Each scene shows the same named points in several views. A view is turned or mirrored, and shifted as a whole, has a little noise and may leave points out.

Scene 1
View 1
Z_643: -7; 7; -5; -6; 2; 29; 11; -8
Z_88: 15; 8; -4; 31; 11; 23; 26; 2
Z_321: 2; 24; -9; 14; 7; 14; 22; -7
Z_179: -9; 23; -7; 6; 4; 19; 15; -10
Z_866: -5; 29; -4; -1; 14; 22; 4; -5
Z_838: -12; -1; -4; 20; -7; 18; 33; -15
Z_837: -6; 12; -3; -6; 9; 33; 1; -4
Z_156: 17; 21; -14; 10; 8; 15; 25; -2
Z_679: -2; 15; 3; 26; 12; 26; 13; -2
Z_337: -12; 12; -5; -31; 7; 38; -8; -8
Z_951: -22; 1; -1; -2; -5; 27; 16; -15
Z_641: -14; 5; -2; 8; 1; 26; 20; -13
View 2
Z_179: -10; -9; 6; -9; 14; 23; -10; -6
Z_156: -28; -16; -10; -2; 5; 29; -3; -20
Z_951: -9; -9; 16; 8; 14; 7; -19; 8
Z_838: -9; -3; -7; 15; 17; 1; -14; -6
Z_321: -21; -13; -1; -8; 17; 34; -7; -16
Z_679: -13; -12; -7; -1; -6; 9; -6; -8
Z_337: -17; -22; 48; -16; 2; 36; -19; 16
Z_88: -19; -10; -20; 2; -10; 10; 0; -16
Z_641: -8; -8; 9; 4; 11; 8; -13; -1
Z_837: -16; -18; 22; -7; -3; 22; -13; 5
Z_866: -13; -14; 13; -18; 5; 33; -11; -5
Z_643: -18; -15; 17; 2; 4; 18; -14; 4
View 3
Z_951: 15; -1; -4; 16; 18; 7; -15; 22
Z_866: -1; -12; 13; -18; 10; 7; -10; 25
Z_88: -21; 8; 16; 1; -21; 5; -3; 33
Z_679: -9; 5; 12; 5; -4; 3; -7; 22
Z_321: -10; 1; 4; -8; 7; 11; -7; 36
Z_156: -22; 9; 8; -11; 10; 6; 1; 29
Z_838: 0; 13; -6; 23; 6; 9; -9; 34
Z_179: 1; -4; 2; -6; 12; 9; -11; 31
Z_643: 8; -3; 6; 1; 18; 3; -10; 15
Z_337: 22; -25; 14; -20; 31; 1; -15; 1
Z_837: 6; -3; 13; 2; 8; 1; -8; 11
View 4
Z_643: -13; -5; 5; 5; 5; -25; 8; 2
Z_641: -21; 9; 10; 11; 7; -23; 2; 4
Z_156: -17; 11; 15; -21; 4; -30; 8; -20
Z_679: -19; 15; 22; -6; 0; -14; 9; -2
Z_837: 0; -7; 5; 5; 5; -22; 11; 1
Z_866: 6; 5; 8; 0; 9; -29; 7; -12
Z_951: -24; 3; 3; 15; 9; -26; 4; 9
Z_88: -23; 20; 29; -18; -4; -11; 9; -10
Z_321: -11; 18; 14; -8; 8; -31; 2; -15
Z_838: -39; 19; 15; 6; 6; -24; -1; 3
View 5
Z_837: -1; -15; 21; -22; 0; -1; 2; 10
Z_337: 18; -17; 40; -19; 14; -2; 8; 25
Z_838: -16; -21; -14; -8; -11; -7; 10; -13
Z_88: -30; -12; -2; -28; -27; 5; -10; -7
Z_679: -21; -12; 1; -26; -15; -2; -3; -1
Z_641: -6; -19; 0; -14; -2; -6; 8; -1
Z_643: -5; -14; 19; -23; 4; -8; 0; -1
Z_179: -5; -19; 4; -16; -12; 2; 10; 13
Z_866: -3; -17; 17; -22; -12; 7; 5; 22
Z_156: -18; -22; 10; -17; -29; 18; -3; 2
Z_951: 0; -19; 3; -10; 5; -10; 12; -4
Z_321: -12; -19; 2; -18; -23; 9; 6; 11
View 6
Z_337: -17; 13; -10; -9; 20; 37; -23; 11
Z_156: -7; 20; -27; -30; 20; -12; -6; -27
Z_641: -18; 5; -19; -4; 10; 0; -3; -19
Z_951: -14; 18; -26; 4; -9; -1; -15; -2
Z_179: -15; 8; -24; -9; 15; -5; -12; -12
Z_866: -16; 7; -19; -17; 26; 5; -15; -9
Z_679: -13; 9; -18; -14; 11; -5; 7; -33
Z_838: -13; 15; -28; 1; -10; -18; 2; -25
Z_643: -12; 17; -17; -9; 4; 11; -8; -11
Z_837: -14; 13; -13; -11; 12; 19; -8; -10
Z_88: -10; 12; -20; -21; 12; -13; 13; -43

In a view up to two points have been moved. Name them for each view, in the order of its rows, or write -.
view 1 => Z_679, Z_337
view 2 => Z_321
view 3 => Z_88, Z_837
view 4 => -
view 5 => Z_643
view 6 => Z_641, Z_951
